A landscape with many valleys, sampled at points; each row gives a point and its height.
A ball rolls from a point to whichever of its 2 nearest points has the largest drop for the distance, and stops where none of them is lower. Distance is the straight distance between rows; heights are no part of it.
lum: [159 137 106 124 106 141  94 115 143 174  95 170 116 144  94 167 143 110
 122 118]  height 635
gepir: [168 123 102 101 121 121 107  90  98 117 146 196 139 126  82 143 167  92
 114 111]  height 286
rira: [186 190 114 105  97 147 165 114 130  89 109  94  77 140 185 134 163 115
 106  87]  height 380
kiku: [151 105 133 214 107 131 140 139 142 186 153 114 165 133  67 170 159 162
  94 155]  height 284
koto: [ 63 120 172 150 206 132 130 155 147 144 105  83 112 160 128  98 108 155
 112 144]  height 453
ramel: [136 101 198 127  99  95 128 112 118 167 135 161 160 121 121 172  86 163
  79 128]  height 278
Devun: [155 139 104  98 121 162 150 136 132  70 127 126 135 157 140  83 145  83
 134  61]  height 260
bip: [115 166  61 149 116 134 135 154  97 145 145 123 102 109 104 134 145 119
 126 131]  height 598
geta: [ 49 126 151 170 150 129 139 155 123  96 130 101 167 148 141 109  71 121
 130 107]  height 750
kiber: [121  75 184  98 160 124 130  95 125 168 131 119 124 134 109  97 138 152
  82 148]  height 287
sazu: [136 181  20 122 122 142 114  88 152  91  96 149  68 136 150 163 136 107
 154 121]  height 482
bipat: [141 134  76  61 128 124 132  90 125 135 171  94 110 122 159 123 158 144
 115 119]  height 834
lafam: [ 89 112 209 211 189 120 134 122 152 146 148 127 167  97  65  97 100 173
  99 148]  height 610
gav: [133 116 111 125 130 143 133 179 137  91  92 160 133 121 133 130 104  96
 173 117]  height 262
gug: [ 75  89 203 139 137 109 148 130 161 145 148 133 142 105 105 100 137 152
  93 189]  height 429
gotip: [ 83 103 200 162 184 121 109 128 129 161  92  91 152 152 112 103 100 168
  84 123]  height 493
mep: [191 203 101 114 105 145 126  73 132  86 111 126  55 103 169 163 164 119
 134 115]  height 424
mipe: [119 106 125 232 145  94 127 150 119 157 196 121 177 120  91 156 123 161
 131 197]  height 584
tibug: [129 117 111 120 157 149 165 172 125  88  63  69 122 173 129  92  79 125
 153  84]  height 634
pirob: [135  97 124 215 122 121 105 120 136 136 160 151 199 107  86 174 118 137
 143 181]  height 506
Pasa: [ 96 156 120 197 161 126  85 162  91 159 108 131 130 136 143 163  79 126
 168 145]  height 379
fubir: [137 117 108 130 128 144  97 113 136 198 118 123 158 142  79 144 136 138
 117 130]  height 597
mudas: [137 149 119  52 108 127 129 127 166 128 126 131 103 160 132 158 155 127
 116 102]  height 749
malip: [136 155 118 153 150 133 126 145  94 122 138 106 142 129 172 108 173 126
 117 102]  height 725
roso: [ 90 135 191 202 113 155 115 144 138 135 138 119 169 112  67  86  98 124
 136 124]  height 621
mifi: [203 160 146  60 154  99 131  69 115 103 123 105  63 120 183 121 165 157
 125 101]  height 381
fon: [ 99 131  71 163 114 135 101 154 105 156 161 112 146 107  97 103 122 116
 143 170]  height 531
piboz: [161 155  66  35 106 136 128  81 154  54 111 120  79 176 171 171 133 108
 164 104]  height 355
feniz: [ 64 128 180 127 112 128 174 152 183 140 137 101 141 158 128  95 133 134
  88 116]  height 668
fov: [104 125 161 163 123 124 143 156 155 171 156 117 135 134  82 147 160 170
  81 142]  height 378
saz: [169  94 149 175  86  99 124  94 149 177 157 123 176 114  89 178 153 164
  80 153]  height 200
Livo: [ 87 117 185 139 126 159 122 153 121 144 173 142 145 146 112 114 173 149
  93 144]  height 452
zope: [ 97 111 123 102 126 141 133 145 146 126  78 141 136 132 133 132  61 114
 185 117]  height 290
zapez: [142  95 105 101 149 135 106 109  98 110 137 174 161 117 123 123 122 104
 127 108]  height 340
zuka: [186 145  90 100  87 144  95  90  98 125 124 153  91 124  69 156 181  88
 102 120]  height 208
fako: [132 124  79  74  78 139 106  87 133 138 154 136 148 143 148 147 101  94
  97  94]  height 109
kig: [106  99 212 172 177 116 137 112 170 141 146 104 124 123  79  92 148 166
  96 165]  height 522
feb: [ 56 122 109 105 120 147 155 153 118  85 137 105 160 162 151 114  90 126
 125 108]  height 777
felif: [ 88 154 120 169 185 138 119 174 128 149 106 142 146 136 116 129  70 125
 186  96]  height 341
Lapob: [146 131  67 147  79 112 119 112 139 171 173 163 167 100 124 177 142 111
 123 149]  height 382
Dotu: [129 123 112  55 128 108 170 130 142 123 154  75  93 143 165 105 142 147
 100 106]  height 845
torid: [135 126 133  87 123 131 156 150 181 126  90 145 109 136 139 128 142 137
 147  88]  height 717
dinug: [153 149 147 128 116 123 148 143 172 148 119 170 112 122 145 170 160 142
 132 103]  height 692
rurom: [121  85 154  91  89 115 111 124 127 135 119 155 143 110 141 137 113 119
 151 139]  height 428
vevum: [109 118 163 228 185 102 145 154 109 160 172 130 165  98  84 118 106 164
 122 173]  height 648
Bas: [109 123  73 129 104 112 116 108  97 148 165 132 174  96 125 138 118 115
 126 165]  height 458
soso: [100  93 128 148 126 105 131 150 114 166 158 108 104  97  80 121 123 162
 129 191]  height 532
beg: [ 95  93 176 100 106 153 124 127 104 110 149 112 145 140  92  94 111 116
 106 131]  height 558
dom: [174 146  65  99 119 126 105 102 107 114 104 168  55 109 108 142 154 108
 116 111]  height 129
rin: [112 113 128 207 145 109 125 145 128 122 151 191 190 102 103 160  81 118
 167 135]  height 456
Binim: [145 141 166 124  80 114 133 122 171 178 130 152 145 116 125 156 155 149
  99 131]  height 716
Domim: [180 129 117 124 107 130 111  95 124 167 105 112 121  87 162 133 179 139
 147 138]  height 870
pim: [170  85 151 123 105 105 111  89 125 158 176 159 180 117 129 173 129 161
  90 148]  height 251
Muzu: [140 142  78 120 187 141 155 168 146 119  74  89 119 179 153 102 109 152
 156  94]  height 611
Gam: [103  85 162  94 160 134 138 142 139 148 114 125 109 124  95  83 134 142
 131 162]  height 352
senat: [ 88 117 195 220 126 132 106 142 138 142 122 130 151 112  62 155  98 145
 146 166]  height 620
ves: [ 83 133 158 189 146 120 144 130 100 148 145 103 181 115 130  95  79 143
 114 123]  height 724
fitu: [107 138 103 198 147 135  75 162 109 130  96 183 148 149 103 171  72 110
 162 128]  height 409
Kesav: [144 130  51  59  90 139 150 100 165  71 114 113 118 164 178 142  95 103
 162  96]  height 288
suzad: [115  89 182 111 107 142 100 115  98 124 167 141 168 151 104 136 154 144
  86 164]  height 507
Bamur: [117 175 144 169 115 144 127 159 129 143 162 113 125 139 148 121 172 119
 128 179]  height 812
vemar: [193 168 107  98 135 130 116  72 106  89 141 131  94  98 183 123 183 132
 139 105]  height 410
Vamad: [149 144 104 135  79 139 134 127 155 136 100 184 113 129 122 161 130  95
 117  82]  height 663
netu: [107 121 155 141 157 124 155 138 108 130 128 113 137 127 160  98 123 142
  97 111]  height 693
pora: [ 91 108 168 154 179 124 173 165 126  77 133  60 121 163 144  47 118 125
 120 124]  height 514
Kip: [175 146  99 118 132 146 111 120  94  81  71 149  87 131 119 135 137  97
 140 105]  height 183
levit: [158 160  42  62 107 140 109  55 133  65 116 168  49 139 146 177 136  97
 151 117]  height 416
sova: [133 137  91  36  63 123 127  95 157  86 127 135 124 162 152 145  98  93
 126  63]  height 207
somu: [ 80 114 125 136 176 118 131 176 116 117 106 137 135 132 147 137  58 134
 181 139]  height 315
lado: [153 144  93 145 131 155 113 150 106  97  77 127  86 111 144 120 112  97
 191 121]  height 226
ketu: [117 137 100 130 111 113 133 129  74  86 123 142 112  83 196 145 117 103
 141 131]  height 293
zep: [165 113 146 124 181 112 117 123  97 149 111 140 117  99 139 122 151 157
 117 134]  height 832
bulu: [ 78 128 166 183  90 135 118 146 132 117 155 161 169  97  50 147  89 134
 155 176]  height 580
gefi: [175 104 134  63 138 120 121 111  94 108 110 153 124 134 141 115 119  98
 129  81]  height 377
Bagi: [127 184  69 181  99 119 144 177 133 134 139 151  97 108  97 166 144  98
 151 151]  height 657
tak: [154 191  40 123 147 160 140 144 142  79 102 105  72 141 173 148 134 123
 165 108]  height 533
sotu: [136 172  55 138 170 139 143 146 139 137 104 105 114 133 163 125 122 121
 163 109]  height 572
tedu: [138 133 162  96 124 124 142 119 100  86 133  98 142 156 165  87 138 118
  96  98]  height 658
Fop: [ 85 103 167  95 151 124 148 164 153 120 104  93  99 150 131  90 106 148
 142 134]  height 403
femu: [172 109 165  67 139  85 116  72 108 143 124  78  99 131 147  90 151 148
  93 152]  height 283
fini: [ 83  95 163 123 157 136 171 151 163  90 110  65 126 161 161  60  82 132
 156 135]  height 457
Tiv: [ 92 117 170 176 156 149 100 135 129 193 100 110 157 150  81 109 119 144
 123 148]  height 530
zavi: [115  86 163  70 142  86 127 104 131 165 141  77 107 146 149  69 130 136
  72 164]  height 189
Git: [191 124  79  94  73 103 105  73 133 163 175 174 164 111 119 158 146 102
 112 125]  height 308
pemed: [149 105 148 135 183 151 113 133 115 142 135 147 155 121 113 107 165 148
 144 165]  height 803
Kugi: [122  89 143  55 118 118 124 127 115 100 105 172 115 124 148 157 102 108
 123 104]  height 402
kino: [180 180  37 118 118 154 137  89 119  78  76 111  92 121 161 123 123 102
 131  57]  height 142
fonab: [ 84  99 167 157 155 111 136 156 109 125 146 139 128  97 118 141 126 150
 105 179]  height 483
viso: [ 73 126 179 137 145 137 168 162 162 106 161  89 119 131 139  60 140 124
 109 155]  height 592
kapo: [137 153  74  87 103 126 139 122 127 129 142 128  92 124 160 161 132 140
 109 120]  height 788
pibov: [120 121 173 105  76 147 127 104 124 117 143 111 154 141 143  84 142 111
 120 108]  height 612
fav: [114 113 101  84 138 123 173 158 134  93 132  95 118 158 159 109 112 138
 133  91]  height 807
maz: [181 153  48 109 124 157 143  95 132  84 126 123 135 127 164  81 130 103
 142  55]  height 199
Kalud: [174 167  90  97 102 154 152 116 131  64 114  87  80 154 144  84 164 104
 147  91]  height 324
dumup: [127 146 123 198 109 119 130 181 120 124 124 171 119  97 105 156 121  90
 165 171]  height 707
Kufof: [138 155 142 130  91 117 134 116 132 169 141  97 103 122 159 112 180 143
 116 157]  height 877
venov: [140 136 111 150 176 133 108 159  91 120 155 137 135 108 134 109 163 118
 158 150]  height 763
Gitid: [105  83 170 100  87 151 103 119 160 134 148 151 136 117  88 133 135 138
 153 176]  height 484
zar: [187 123 131 112 145 102 116 102 107 185  76 109  84  90 141 136 144 148
 114 149]  height 850
kopup: [165 151 109  71  57 113  99  67 139 155 187 123 149 137 149 144 156  97
 118 106]  height 223
gezo: [192 133 159  37 167  70 118  77 112 126 123  55  88 137 185 123 139 153
 109 117]  height 345
fiviv: [108 117 115 148 157 128 107 152 119 168  95 122 134 139  98 128 109 147
 132 138]  height 562
pup: [100 117 173 139 119 149 125 141 149 121 125 185 161 100  92 139 113 113
 168 155]  height 542
zipa: [ 85 113 166  84 129 116 149 163 166 151 152 124 120 161 142 122 134 164
  81 103]  height 711
zez: [120 147 172 205 114 117 128 179 118 137 140 140 140 112 127 142 150 118
 150 158]  height 746
pamo: [106 116 194 160  94 150 130 119 135 138 123 141 160 102 105 130 122 125
 129 124]  height 577
folop: [120 114 149 167 166 127  98 144 101 123 101 193 181 124 129 161 109 118
 157 117]  height 433
mifeg: [133 157  75 142 119 109 138 147  95  84  88 157  81  97 154 160 100  95
 169 120]  height 261

Where does a ball stop that starts at each point below?
Vamad => zavi
viso => zavi
tedu => saz
vevum => dom
rurom => dom
Bamur => fako
felif => dom
tibug => fako

Call two points neighbours if one is among the 2 nearest of the other. Go from one point of each pair to the other, from neighbour to neighbour, staying as low as possible. Name the highest point that can't be avoided.
kino / pup => vevum
kino / fako => tak
gug / fako => soso
zavi / kino => mep
